Each row is a point on a tangle of strands that fork and nearly touch. The rows are in no order.
Two points are linked if the straight distance between their rows is under 74. Some points are linked to none.
j_632: [ -4 -26  34  -9   9   0 -12 -16  -5  17  -5 -11   8   1  14   8   8  30
 -19  -4 -18 -33  28  13  16   1  17 -14 -15 -29  -2  -3 -19]
j_205: [ -7   2 -33  12 -26 -22  -6   5 -12 -14   9  21 -19  17  -7 -17  -8 -15
  -7  15 -31  19 -15  14 -12  -9 -16  -2 -28 -17  -9  -5  11]
j_674: [-13  10   3  23  -3 -17  -7  -5  -9  -5  -8   1   5  11  -7 -13  -5  10
 -11 -13  13  -2  19  30  -3  -3  10   5 -36 -29   5  22 -17]
j_881: [  0 -19 -12 -16 -16  37  11  -3  -7 -16  11 -10   4 -25  10  28  -8 -16
  17  13   3  16 -10 -23  -6  12  -5  10  31  -1   2  -7  27]
j_126: [ 12  -1  -4   2  -8   6   6   0  -4  -8  16   7 -20 -12   0  -6 -14 -10
   9  27 -47  21 -14 -29 -13  -5  -7  18 -25   1 -15 -27  23]
j_699: [ 29   2  -5   4 -10   8  -8  19  -7   9   8   3  22 -10   0 -16  -6 -25
  12   5 -10  10 -26  -9 -11 -22  -7  11  20  13   5 -19  12]
j_548: [  1 -37  -8  14   8  14 -14  21 -22  14  17 -16  15   6   1 -13  45  -5
 -28 -13  21 -23   7   1   9 -12   1 -29  14  17   4  10 -11]
j_224: [ -6  15 -15   9 -19 -32 -15  22 -22  -6 -11   2 -14  -1 -15 -20 -33 -32
 -12  14  -9  46 -10  30  -5 -15 -25  35 -14 -17  -4 -10  -3]
j_524: [ 23  -5  -6  13  -6  34 -10  -1 -18  -6   9 -13   7 -13  11  21  21 -20
   1  -2  18 -13  -4  -4   4   9  -3  -7  33   9   7  -6  -3]
j_736: [ 10 -11   4  13   5  21 -25  -3 -14  16   5  -2   9 -18  18  -9   1  37
   1   4 -13  -8   3 -29   5  -4   2   4   6  -1 -18 -24  12]
j_451: [ 10  11  12   8  16 -13  18  19   2  -3   2  16 -24  -9 -19 -10 -32 -29
  -7  37 -42  41 -35 -12   2 -16 -18  19  -5  20  -9 -11  14]
j_569: [  3 -22  19 -21  16 -10  10  -7  30  30  -7   4  17  17  15  -4   5  43
   1 -16   9 -24   9 -20  15  -7  14 -10   2  15  -1  -3  12]
j_248: [-12   0 -32 -21  -9  23  -1  -3  -6 -17 -16  -4  -5  -2 -26  20   6 -32
  -4  -1  -4  23  16  52 -13   0  -5   7   5   1   1   7  -8]
j_106: [  4  26 -34  12 -14 -10  -6  11  -2 -11  -3  13  -3   6 -18   4  -1 -44
 -11  15  -7  15 -31  18 -10  -4  -5 -16  23  26   7  -4  -1]
j_43: [  4  10  -4  10  13  16  -8  13 -14   1  -6 -14   5   8 -16 -12  19 -15
  -5  -1  -7  -4   2  25 -14  -2   4   0   3 -12   8   5  -8]
j_968: [-18  18 -25  -4 -20 -28  11  12  21 -18 -14  30 -15 -12  -8  17 -39 -18
   0   9  27   2 -13   6  18  26 -11  14   2  17  -8  -8 -14]
j_463: [-45   3   7 -18 -12 -20  17 -37  15 -17 -15  -4  -9   6 -15  27 -19   8
  -1 -11  -6  18  22  11  -1  11  12   1 -24   3   4  23  -7]
j_887: [ 13 -22  -3  15  -3  16   1  -9  -9 -18  15   1   9   5   8  17  14   6
  -2  -8  15  -4  12  14   2  -1  -1 -25  -2  -5  -1  35   9]
j_244: [-34   2 -20 -44 -22 -10   3 -11   4 -15 -17   6  10  -7   1  17 -30   5
  11   4   4 -16   0   1   4  16  11   3  -2   1  -5 -22 -13]
j_895: [  9  -3  17 -24   0  17   0   3  11   4   2  -8   8 -13  17   7 -21  18
  32   5  11  10   7 -42  -5  -8  -3  23  19 -13  -8 -29  18]
j_296: [-13  27   8  16  -1 -43  17   4  31  -7   0  15 -22   5 -23   3 -29 -14
 -12  -8  16  40  -3  -3   6  13  -9  24 -32  19   1  30  -5]
j_76: [  2  15   0  21  -3  28 -11 -13 -14 -11  -6  -1   1  -9 -17  12  -9 -15
  -7  20 -31  19   8  17 -27 -21 -12  22   3   3  -3   2   8]
j_122: [-27  -1  11 -49  12 -32  19 -22  15   8 -15 -10   6  18  -2 -10  -8  23
  16 -13 -10 -12  10  -5   1  23  17  -3 -14 -10   0  -5   2]
j_239: [ 11 -42  11  11  11   4  -8   4 -25  25  10 -26  12   3  -4 -10  38   7
 -46 -14  -6 -37  18  16   0 -15  10 -27  -4   6   8  15 -16]
j_368: [-51  10 -11 -19 -12 -33  17  -5  21  -1 -21   9 -25 -21 -18   8 -40   5
   9  -9   3  32   5  -6   8  26 -10  40 -33  24 -13   9 -10]
j_633: [-21   0  -9 -13 -27 -24  -5  -1  -1  -3  -7  15 -10  -2 -10   2 -36  -9
  19   6 -12  22  -1 -11  -3 -15  -7  43 -43  -6 -24 -11   5]
j_175: [  4  10  12   4   3   7  12 -21   7  -6   4  13  -3   9   7  10  -6  29
 -10   9 -17 -26   6 -10   1   8  24  -6 -29   6  -3   6  -5]
j_6: [ 24 -13   0   2   8  -4  -7 -13  15  29  -5   4  35  10   5  -7   0  36
  -3  -6  -9 -32  -2 -18  11 -20  12  -3  -4  19  -9  -9   6]
j_940: [-19  12 -12  -4   0  -7  28 -13  26   3  -8  15   7  15  -2   8 -16  -3
   9 -12  21 -10  -5   3   7  23   7 -12  15   2  11  17  -6]
j_629: [  3  17 -23  14   2  13   0   0   1 -12   9  20  -7   0  -5   3   2  -1
  -5  19   8  -9 -25  -4   3  18   0 -13   7   5   2  11   2]
j_586: [ 38 -25   5   9  19  22  -6 -18 -25  21   6 -22  13 -28  20   1  27   6
  -5 -10 -24  -2   7 -17  -2  16  13 -23  12  11  -5 -14  20]
j_856: [ -7 -29   2 -28   6  21   9  -8  -7   6  -6   2  17   1  -3   0   5   6
  19  -2 -14 -10  17  19   7   9  -3  -1   6 -24  -5   7  -1]
j_609: [ 11  17   0  -1  -3 -17   0 -18  16  16  -3   9   9  24 -20  -8 -17  -1
   0  -1 -18  24 -33 -26  -7 -14   5   1   4  14   7   0   5]
j_124: [ -2  18 -10 -19  -3 -14  15  15  26  -2  -1  31 -14  -2  10   1 -25  -4
  21  18  17  -5 -18 -20  17  17 -11  18   4  21 -12 -24   3]
j_876: [ 16  38 -17  11  11 -32   9  13  21  17 -20  13   4  -1 -22 -19 -20   5
  -6 -10  17  -9 -13  17   9  31  -4   2   2  16   1  -2 -21]
j_684: [-15  32 -25  18  -5 -25   0  -3  -1 -11 -17  -3 -24   6 -30  -8  -7 -20
 -33   3 -13  25   0  41 -24  -8  -6   9 -23 -11   1  16  -1]
j_611: [  6 -30   2 -31  24 -11  -6  19  12  24  -1 -15  13   0  21  -8  27  39
 -27  -2  10 -42  27  18  24   9   8 -32  13   6   1 -27  -1]
j_596: [-17  14  13  -4   7  -7  29  -9  35  18  -7  17  -1  17 -14   5 -30  12
  22 -10  25  17   0 -11   6  15  -1  14  -1   5   6  26   1]
j_283: [ 13   9  -2   6  -2 -31  -2  24  -5   7   6  27   2   7  -9 -25 -27 -12
  13   2   6  14 -28  -8  11  -6 -11  17 -26  -2 -11  -1  -2]
j_640: [  0  19  -1  -7  12 -29  22   9  21   9 -10  17 -24   6 -28 -15 -28 -18
  -6  18 -29  31 -35  -5   6  12  -1  16 -20  18  -9  -2   3]
j_638: [ 24  13   3   5  10  13   6  26  11  15  -4   6  15 -14   0 -16  10 -25
  13   1  19 -10 -17   7  -3  -4 -11  22  21   3  13  -6   0]
j_62: [ -7  -9 -23  -7 -12  18  -1  -1 -12 -14  -5  -2  -8   4 -14   6  -4 -13
   9   0   2  39  18  42 -19 -18 -16  25   4 -21  -8  13  14]
j_666: [ 13  38   2  18  24  -9   0  25   8  14 -16  10   8  -6 -11 -26   0 -10
   3  -5  22 -24  -5  21   2   8  -7  16   6   2   8  -8 -23]
j_591: [ 26 -21 -17  15   0  28 -18  -3 -31  19  -2 -13  18 -25  17 -12   9   6
   8   2 -17   5  -9 -20  -2   5  -4  -6  20   7 -14 -24  17]
j_51: [ -5   7 -23 -12  -2   1 -16  -2  -4  -9  -2  -4   8   2   4   9  16   7
 -23  -4   2 -28  -2  11   3  12  22 -44   9  -5   8 -13 -29]
j_327: [  8   9   2  47   0   0  -1   6  18   0  19  14  -7   8  17   9  -1  -1
   9   6  29 -14 -32 -44  13  -5 -15  -8  27  11  -3   8   7]
j_922: [  8 -26 -16  18  -1   9  -9  13   2   9  11   8  20  11   0 -10  18   9
 -18 -13  26 -27   0   6   8  -9   3 -21  -3   8  -2  30  -4]
j_166: [  2  23 -18   2 -12   2  -8   9 -11 -22  -8  -8  -7  -9 -22   3   5 -50
 -11  11   1  33 -13  27 -15 -17 -15  17  24  20  14  -8  -3]
j_992: [ -1  23 -15   3  10 -11   7 -12   5  24 -14   1 -21  22  -8 -21 -12   8
  -9  16 -44 -15  -7   7  -7  11  11   8 -25 -17  -7  -8   5]
j_836: [  7 -43 -10  -9   9  19  -7  -7  -8  28   0  -6  33   7  -5  -6  17  13
   2 -11 -15 -10  12  24  14  -9  -2 -19  11 -10  -8  16  -7]
j_998: [  0 -42 -11 -17  -5  16 -29  -3 -35  10  -7 -12  16  13  -6  -5  32 -11
  -6 -17 -15   3  15  26   8 -20  -8 -22  13 -11  -4   6 -14]
j_38: [-20 -11  12 -10  -8  12  27 -26   8 -18   4  12  -4   6  -1  17 -11  17
  16  -1  -7   9  24   7   1   0   3  -5 -24 -10   0  28  10]
j_698: [  3 -14  13   5  -8  30  29 -20   8 -16  15   7  -1 -10   7  26   0   4
   5   3  12  -4  18   8  12  18   3 -17  -1  -1  11  28  12]
j_625: [  5  23  23  -6   5 -12   2  -8  18  17   7   4 -19  16 -14  -7 -10   0
  10   8 -31  28 -15 -46 -17 -17  14  16 -15   8  -3 -19   6]
j_945: [ 11  12  15  48   2  -6 -19  16 -11  -5  18  12   4   1   7 -12  10   8
  -7   6  17 -12 -24 -31  -1 -17  -8  -1   1  11  -1  14   1]
j_954: [ 19   9  -2  17 -12   0  13 -17  27   0  10   9  -9   8  20  22  -4  -8
  14   9  11 -12 -22 -42  14  13  -2   1  26  14  -5  -9  15]
j_460: [ 21   8 -27  15 -12  22 -12  10 -29 -33  11   1 -19  -2  -7   9  39 -26
   2  -8  21   3   7  30 -13 -20 -21   4  10  23  -2   7  -3]
j_39: [-22  -1  -2  -8 -14 -29  14  -5   8   0   6  19 -20  21  -5  -5 -17   0
  17   6 -28  18   2 -19 -12  -9  -3  18 -53   2 -21   5  11]
j_958: [  1 -24  36 -10  17  12   8 -20  15  13  12 -10  -1 -11  35  10  14  43
   6  -1  11  -6   9 -24  31  12   7 -33  28   0   5  -6   9]
j_873: [-19  -1 -13  -6 -20  -2   0 -10  -3 -35   8 -11  -7 -11   0  23  -1 -23
 -26  10 -15  20  14  14 -16  -9  10  13 -29 -16   9  -5  16]
j_835: [-19 -15  -7 -38 -16 -12   3 -16  -4   0 -15  -1  18  -1 -11  10  -8  -7
   7 -13 -11  -9  14  26   0   7   4  -4  -4 -21   4  -4 -11]
j_228: [ 14 -46  11   0  15  22 -12  21 -34  14  17 -30  17 -12   8 -14  44 -18
  -8 -24   4   2   8  -8  -2 -15  -4 -14   5 -12   7  10  -4]
j_430: [  6   9  -9  -6   3 -19 -22  -8  10  30 -18  13  22  14  -3 -22 -10  27
  -1  -4 -15 -15 -10  -8   8 -10  13   4  -3  13 -10 -28 -11]
j_796: [ -7  10 -15  19   9  -5   6  16   4  14  -6  12  -1  19 -19 -23  -2  21
 -13  -9  23 -26 -11  13   2   9  15 -21  -5   4   0  35 -13]
j_557: [ -5   6  15 -37  -2  -7   9 -18  22   1  -1  10  -7   9  22  10   1  30
  28   1  -4 -15  17 -31   2   4   8   6 -13  19 -13 -30   8]
j_575: [  8   5  21  15   2  13  14   4  20 -16  26   3 -17 -22   9  11 -10  -6
  15   9  12  15  -2 -39 -10   9  -2  12  -6  -9   2  -3  20]
j_299: [ 20  14   8  -7 -13   0   2 -10  11  -8  -6   4  29  -8  -1  24  -7 -24
   3  -4  11 -17   4  -4  -5 -13   7  21  -2   8  17  -8  -5]
j_390: [-12  33 -13 -27  -1 -30   0  -7  25  16 -26  16  -8   3 -12  -4 -29  19
  15  -3  -5   7   1  -7   7  13   8  20 -12  17 -12 -21 -20]
j_484: [ -9  -5 -11  -4  20  14  -7  19   1  20 -10  -4  10  -2  11 -26  13  29
 -10   1   0 -24   4  15   6   8  11 -15   9 -22 -13 -18 -13]
j_583: [ -4  14 -16  10 -10  -8   5 -10   7 -30   6  -5 -17   2 -13   9  13 -20
 -33   8 -11  32  -1  29 -29 -23  -5  13 -21  -3   7   7  22]
j_783: [ -1 -33   8 -24 -18  28  -1  -7 -29 -13  10 -16  11 -20  12  28 -11   3
  21   0  10  19  18  -3  -1   3  -6   9  13 -25  -4   7  14]
j_40: [ 11 -11  -2  -3   5  13  13 -20   8   0  23   7  -2   1  13   8   2  19
  16   6  -9   1 -11 -47   4  14   7 -19  12  11  -9  -2  25]
j_962: [  0 -10  32  26  15  20  -6  -4   9  14  11 -11   8  -8  33   4  12  30
  -5 -10  29 -16   6 -33  18   0   2 -22  34   4  18  -2  -1]
j_546: [ 34  -2   5  42  21  24 -18  11 -20  14   6  -9  10 -35   1 -17  13   1
  13  -1 -17   5 -14 -25 -10  -9 -14  -7  17  19 -15   1  21]
j_731: [ 27   7  -4  15  -4  16 -21  25 -23  12   4 -17  18  -9  -7 -33  33 -31
  14  -3  -3  -2 -20   2 -12 -31 -10   4  36  29  10  -7  -1]
j_364: [ 13 -12  16   4   4  10  -4  15  18  10  12  11  11 -12  33  -3   3  34
   8   3  19 -23   4 -34  12  -4   2   9  -8   8 -13 -22  10]
j_742: [  6   9   3  -3  13   7  10 -27   0   6  -8 -12 -11  18  -7   2  -4  13
 -15  12 -44 -15   5  12 -15  12  28  -8 -17 -10   9   4   6]
j_135: [ 33 -48  33  -7  34  -1 -10   4   3  33   4 -34  16 -20  19  -4  38  14
 -31 -16   4 -14  19 -11  13   0  -4 -22  29   5   4 -10  14]
j_815: [-24   7  28 -43  17 -19  26 -22  26  12  -7 -10 -21  14  14   0  -5  32
  34  -9 -15  -1  23 -17  -9   8  12   5 -26   6  -7 -18  10]
j_637: [  0   3  32  -5  15  -4 -22 -12   9  12 -12 -12  12   3  19  -2   3  41
 -17  -3  -1 -24  25 -12  14  -3  20  -5  -3  -4   5 -27 -16]
j_485: [ 29 -23  -7  29  -1  27  -9  14 -33   1  18 -17   7 -32  20   3  38 -23
   5 -22  23  -6   2 -14   0  15  -7 -15  12  22   5   9  12]
j_805: [  8 -14 -18   2 -15  18   4  -3  -6 -10   6  10  19   3 -13   7   1 -10
  16   2   5  17   3  13  -2 -15 -18   3   6  -2  -5  21  15]
j_403: [ 26 -11  33  21  15  16 -10 -19 -16   1  15 -25  10 -18  14  10  20  13
 -20  -5  -7 -17   3 -18  -3  13  16 -26   5  -2  13   6   7]
j_675: [ -4  -7   8 -13 -14   4   4 -19   1 -20  17 -10   9   6  19  15   6 -11
  -9  -1   8  -3  -8 -16   2  11   6 -26  10 -14  21  -2   1]
j_749: [ 14 -34  13 -14   3  28   2   6 -16  -3  12 -13   2 -14  15  14  39 -17
  -4 -10  22 -22   9   4  23  18 -10 -30  28   0  10   2 -18]
j_13: [-10   3  12 -19  -9   0  -6 -16  -3  -6   9 -15  -1  -6  15   5  -5   5
   5   3 -27   8   1 -30 -11  -2  13  12 -20 -22   4 -35   5]
j_309: [-11  -4 -28  -8 -20  14 -13  16 -25   8 -11 -10  -4  -1   0 -20  -7 -23
  13  13 -25   7   0  27 -11  -7  -7  17   0 -27  -9 -20  -5]
j_199: [ 16   2   9  36  11   3 -20  19 -25  -1  13 -13  12 -13  -3 -16  39 -30
  14  -9  13  -7 -14 -11 -17 -29 -14   3  40  16  16  25   8]
j_143: [-14  17 -35 -22 -11  -5   3  -3   2  -9  -5  17   4  -8   1  14 -12  15
   6   7  -1 -35  -2  12   0  15  18 -26   0   4  -6 -14 -17]
j_732: [  0 -30 -18 -12 -15   7 -26  -1 -22   0   6   2  21  -8   9   8  19  11
 -17  -7  -4 -33   3   1   9   0  11 -35  10   8  -6 -21 -18]
j_972: [-20 -26  28 -24   0  -3  23 -20  17   5  13   2   9   7  22   5   5  28
  16 -14  10 -18   7 -28  23   5  11 -25   1  -4   7   8   5]
j_868: [  8  -1 -18 -23 -28  12   1  13  -5   6  -6   2  13  -5  -4 -10 -26 -18
  17  20 -21  14 -14  14 -13 -12 -10  30   8   4  -7 -29  10]
j_574: [  6  -4  12  -1  -9 -17  -1  17   3  -4   6  23  -7   2  -8  -4 -39 -14
  20  12   5  34 -11 -19  -2 -26 -14  36 -24  -5 -19  -1   3]
j_724: [  3  19   1  24  -7   7 -20  10 -16  -9  -4  16   8  -5  -4   2 -20   6
  13  11  24   9  -4   2   6 -14 -16  28   5  -2  -9   4 -13]
j_179: [-29 -14  17  -6  -1  19  21 -16   9  -9   0   4 -12  -8   1  17 -27   7
  25   9 -20  24  28  -8 -11  -5  -3  34 -22 -20 -13  10  23]
j_934: [-36  25  15  -5   3 -19   0 -26  11   4 -17  -6 -18  13  -9   2 -20  18
  -4  -5 -12  25  11  -3 -10  16  18  10 -19 -14   4   4 -14]
j_921: [ 12  11  10  29  14  16  -3   8 -10 -17   8 -15  -3   2  -6   1  46 -31
   2 -15  22   9  -7   7 -22 -19  -6  -5  31   4  29  33  10]
j_748: [ -1 -21  21  -2   7 -10   9  -3   8   9   2  -9  -2   8  12   6  10  38
 -30  -4  20 -39   4  11  21   7  23 -45   6   4  16  16 -20]
j_937: [ -5  37  -1  33   4 -29  -3  10   4 -10 -13  21 -12   0 -16   5 -20 -31
  -7  11  29  15 -23  12  -1  -3 -25   9  17  13  13  19 -12]
j_83: [  3 -20 -25   0 -21  22 -20   8 -33   2   1 -25   2  12  18 -14  21 -27
   2  -8 -35  -3  21  19 -12 -15 -15  16 -11 -41  -4 -13  -8]
j_72: [-25  -6  -8 -39  -4   7  15 -10  11  -5  12   2   4   0  12   0  -8  20
  29   7  -5   2 -17 -27   4  20   0 -12  15  -4  -5 -13  27]
j_73: [-16  -2 -21   2 -12 -28   4  -5  -5   0   2  16 -12  31  -9 -14 -14  14
   1   3 -16  10 -11  -1  -9   0   3  -3 -38  -9 -18  26  10]
j_831: [ 12  28  -3 -23  19 -28  26  11  44  14  -5  11 -25  23  11  -7 -12  24
   8   3  11 -18  -5 -16   6  26  14  -2  -4  27  -3 -13  14]
j_845: [ -2  23  15  19  11 -11   0   8  21  14   0  24 -14  14   7 -10 -10  28
   3   7  18 -13 -12 -30  12   3   8   2 -15  19  -6   4 -16]
j_614: [ -9  18 -30   0 -12 -42  10   5  18 -14  -5  10 -10   5 -31  -4 -21 -19
 -18  -2   6  26  -9  18  -7  14  -1   6 -26   7  -1  19   0]
j_408: [ 19 -23   1  25  11  29 -28   3 -49  -7   3 -28  -2   3  -4 -12  50 -18
   2 -28 -22   5  26  22 -17 -33 -12   1   5  -3  -5  14  -2]
j_658: [-14  28 -18  15  -1 -17 -11  12  -7  -1 -13  23 -16  -5  -9  -8 -31  -1
  -6  16 -19  -8  -6  16   2  10  -3  13 -22  -9 -19 -15 -25]
j_849: [ 13 -38   3 -17  -7  40  -5   7 -41  -9  16 -23   4 -17   7  13  15 -23
  18  -5   4  18  25  17  -9  -6 -14  11   7 -22  -9   8   2]
j_820: [ 12   9   7  39   6 -11 -27  17 -29  -9   6  15   6  -5  -5  -9  -5  -9
  10  16   7  13 -26  -6  -5 -30 -28  14  21  10  -3  10   2]
j_751: [  2  20 -14  -4 -13 -28 -18  -3   1  23 -20  10  14  17 -23 -22 -18   4
  -7  -8 -10   4 -29   0   0   0   8  -3  -4   5   4  -5  -6]
j_413: [  3  -1 -15   7 -15  -7  12   8  -4 -17   9   8 -21   3  -6  -8 -17 -32
 -16  30 -50  35 -26   7 -14 -11 -11  13 -24   3 -11  -9  22]
j_727: [ -8  -3  20   9   0  -4 -13  -8  -9  -3 -11 -12   6   5  -3   6   7  10
 -21  -8  -6 -26  24  32   6  -7  13 -20 -26 -29  12  22 -30]
j_188: [ 12  15  34  26  16   0  -7  -8   8  17  13  -2 -17   8  -5  -5  -8  19
  10   0 -22  13  -5 -39 -15 -20  11  11 -22  -2  -8   5   5]
j_528: [ -9 -11  20 -38  15  -2  33  -1  16  -1  -6  -8  -3  -1   3   0  14  11
   0  -9   4 -24   7  26  14  35  13 -31   6 -15  16   7   0]
j_379: [  0  22  32  27   9  -8   6   0   6 -17   3  -4   7   8 -11   2   2 -12
  -5  -6  17  23   0  -4 -17 -19   3   9  -3 -19  23  27   9]
j_939: [-17   9 -30  -9 -16 -12  21  -1  20 -12 -14  13   6   2 -18  10 -19 -23
   5  -3  27  15  -5  18   0  13 -10   7  11  -1   4  18   2]
j_917: [  2  14  29  30  14   5  10  -5  -1 -10  13  -6 -17   7  -4  -7  -6  13
  -6   5 -12  13   7  -8 -17 -10   9   7 -20 -25   2  25  10]
j_559: [-13  15   5 -27   3  -6  12 -27  21  -1  -6  14  -9   9  10  15  -5  51
  10   3 -13 -40  20  -6   8  16  22 -20 -17  22 -11 -16  -6]
j_53: [ 28  -4  -6  36   4  28  -4  14 -17  -8  16   3   1 -40   4   2  -4 -10
  18  14   9   8 -12 -21 -10   0 -16  11  17  19 -15  -2  22]
j_472: [ 30 -21  18  -7  31   3  -4  13  16  20   4 -23  20  -5  24 -11  29  29
 -29  -5   5 -32  19  -2   9   2   7 -13  11   2   6 -25  17]
j_145: [-35  14  -8 -27 -19  -1   1 -12  15 -19  -7  -1  -6  -6   1  20 -24 -10
  -7  12   2  19 -12 -16  -6  15  13  13   1   7  13 -15   4]
j_64: [-15  27 -18   3 -10 -45 -10   7  -5   3 -21   9 -22  -5 -22 -10 -41 -17
  -6   6 -27  27  -4  18   4  11 -14  27 -27   0 -12 -18 -21]
j_153: [ 19   8 -16   6 -17  27  -7   1 -19 -29  10 -15  -3 -18  -2  29  20 -44
   2   5  15   6   1  17 -14  -6 -13  15  24  19  10  -7   2]
j_104: [ 13 -15   3  14   9  33 -15   1 -40 -22  12 -20 -10  -8  -4   4  32 -23
   6 -14   5  29  28  26 -16 -19 -20   8  10 -19  -4  15  11]
j_489: [  8 -25   9 -16   2   6  12  -9  13   3   5 -10   9   5  24  25  23  -7
  -1  -9  19 -31  -2  -8  24  19   4 -33  35  -9  14   2  -6]
j_187: [-14   3 -14 -28 -22   3   1  -3  -9 -24   8 -14   6  -9   0  10   3 -30
 -17  11  -5  10  -9   4 -14   5  11  -3   0 -12  17 -20  -1]
j_425: [ -4   6  -6 -15   9  -6  28  -4  14  10 -11  -3   2  22 -16  -6  -2  13
 -12  -9  -3 -25  -9  22   1  26  27 -33   2   0  12  24  -6]
j_840: [-42 -20  10 -51   0 -34  12 -19 -12  -3 -11  -5   8   6  10  -7  -6  10
  17 -10 -25 -28  21  12   0  12  -5 -19 -18 -26  -4  -7  -5]
j_735: [-30   3  -9   3 -20   1  -1   0  -2 -33   0   6  -9   4   8  14  -1  11
  -2  -1  32   8  23  31   8   6   3 -18  -2 -20  11  19 -12]
j_894: [ 25   2  38  25  28   9 -13  -4   4  10   5 -22  18 -23  21  -3  13  17
  -3 -11   7  -8   1 -39  -3 -15   3  -3  24   5  18  -6  11]
j_424: [  2  26  11 -10  19 -22  11   6  46  10 -25   1  -8  21  24  -6  -8  39
  -2 -10  29 -24   7  -7  19  24  15 -10  11  18  10 -18   2]
j_240: [ -6 -29  15 -19  23 -17  -4  11   8  31  -4 -19  10  15   6 -10  20  22
 -32 -12  22 -26   2   7  23   5  13 -34  27  -3  16   1 -20]
j_737: [-10   5 -14   0  -6  25  11  14   8  -6  -9  -8  -3   8   3  13   7 -36
  18  -9  55  -4   3  15  11   7  -8  13  44  -5  12   7 -16]
j_94: [ -1  31 -15   2  -5 -12  11   1  18  -3 -14  12  -7  -2 -19   2 -17 -31
 -16  26 -13  14 -29   3  -4   9   1   8   6  21   7 -13  -3]
j_779: [ -6   4  10  26  -7  16 -17  -2 -12  -1   0  13  -5  -8   5   1 -21  27
  12  20 -12   3  -2 -18   5  -4  -9  17  -8 -10 -23 -10  -3]
j_798: [  6  18  -5 -33  14 -14  23  19  32   8  -1  10  -1   2  11 -19 -11  13
  16   9   4 -12  -9 -17   4  19   2  11 -11  -1  -7 -27  20]
j_740: [ 18 -36   8  -9  -3  21 -13   9 -27 -23  13 -12  -8   0   1  20  45 -17
  -4 -20  22  -4  29  30  16  -6 -15 -24   7  -8   0  17 -24]
j_291: [  4 -56  24   6  11   9   5   0 -12  20  20 -18   3  -2   8  -1  25  32
 -35  -8   3 -18  10   8  20   3  15 -43  -2  -3   6  27  -2]
j_904: [-36   6  13  -1   0 -24  20   3  32  -3  -3  15 -31  -3 -17   6 -22   1
   2  -4   6  52   6 -13  -4   4  -7  34 -44   6  -6  21   6]
j_477: [  4   3  -4  15  18  16   8  17  14  14  -6  -6   8   7   6  -5  26 -21
   7 -13  40 -23 -12   2  11   3  -8  -3  44  -4  13  10 -10]
j_627: [  6  37   3  26  -3 -19 -12  24 -14 -32   0  -1 -15 -11 -13  -3  11 -43
  -5  15  15  14 -22  16 -15 -19 -23  18  20  16  24  10   3]
j_768: [ 14 -26  -1   1  -2  32 -32   4 -42  12  -4 -28   9   2   3  -6  35 -21
  -1 -14 -34 -10  22  24   4 -24  -6   5   5 -13  -4  -6 -20]
j_3: [-30  26  12   9  -2  -2  -6  -4   5  -5  -7   8 -24  -2   0  -4 -24  27
   5  13  -5   7   6  -5   0  13   9  15 -17 -24 -11 -17 -22]
j_946: [  8  11 -34  13  -4   9 -24  10 -28 -19  -5   9  -5  19 -17  -5  32 -11
  -3 -22  14  10  13  44  -8 -27 -12  -6  12   5 -12  17 -15]
j_830: [-13  21   4  18 -15 -20 -11   3   4 -13  -3  15   5   6 -10   2 -18   2
  -2  -4  27  16   8  12  -3 -14  -6  22 -25  -9   2   8 -20]

A fork is a point with three links. Follow the links from the first point to the second and name the forks in between, in order.
j_179 / j_166 -> j_38 > j_887 > j_922 > j_425 > j_940 > j_939 > j_614 > j_187 > j_749 > j_524 > j_153
j_283 / j_309 -> j_413 > j_166 > j_153 > j_524 > j_749 > j_187 > j_244 > j_835 > j_768
j_627 / j_632 -> j_166 > j_153 > j_524 > j_749 > j_187 > j_614 > j_939 > j_940 > j_425 > j_922 > j_887 > j_38 > j_3 > j_779 > j_724
j_749 / j_958 -> j_187 > j_614 > j_939 > j_940 > j_425 > j_922 > j_887 > j_38 > j_3 > j_779 > j_736 > j_591
j_408 / j_732 -> j_768 > j_835 > j_244
j_917 / j_548 -> j_591 > j_736 > j_779 > j_3 > j_38 > j_887 > j_922
j_451 / j_296 -> j_166 > j_153 > j_524 > j_749 > j_187 > j_614

Follow the links from the first point to the second, and from the first to the third. Name the last point that the two ways share.
j_830 / j_742 / j_106 -> j_187
j_3 / j_992 / j_477 -> j_835
j_460 / j_768 / j_64 -> j_187
j_586 / j_472 / j_460 -> j_922
j_873 / j_240 / j_6 -> j_922
j_992 / j_737 / j_675 -> j_835
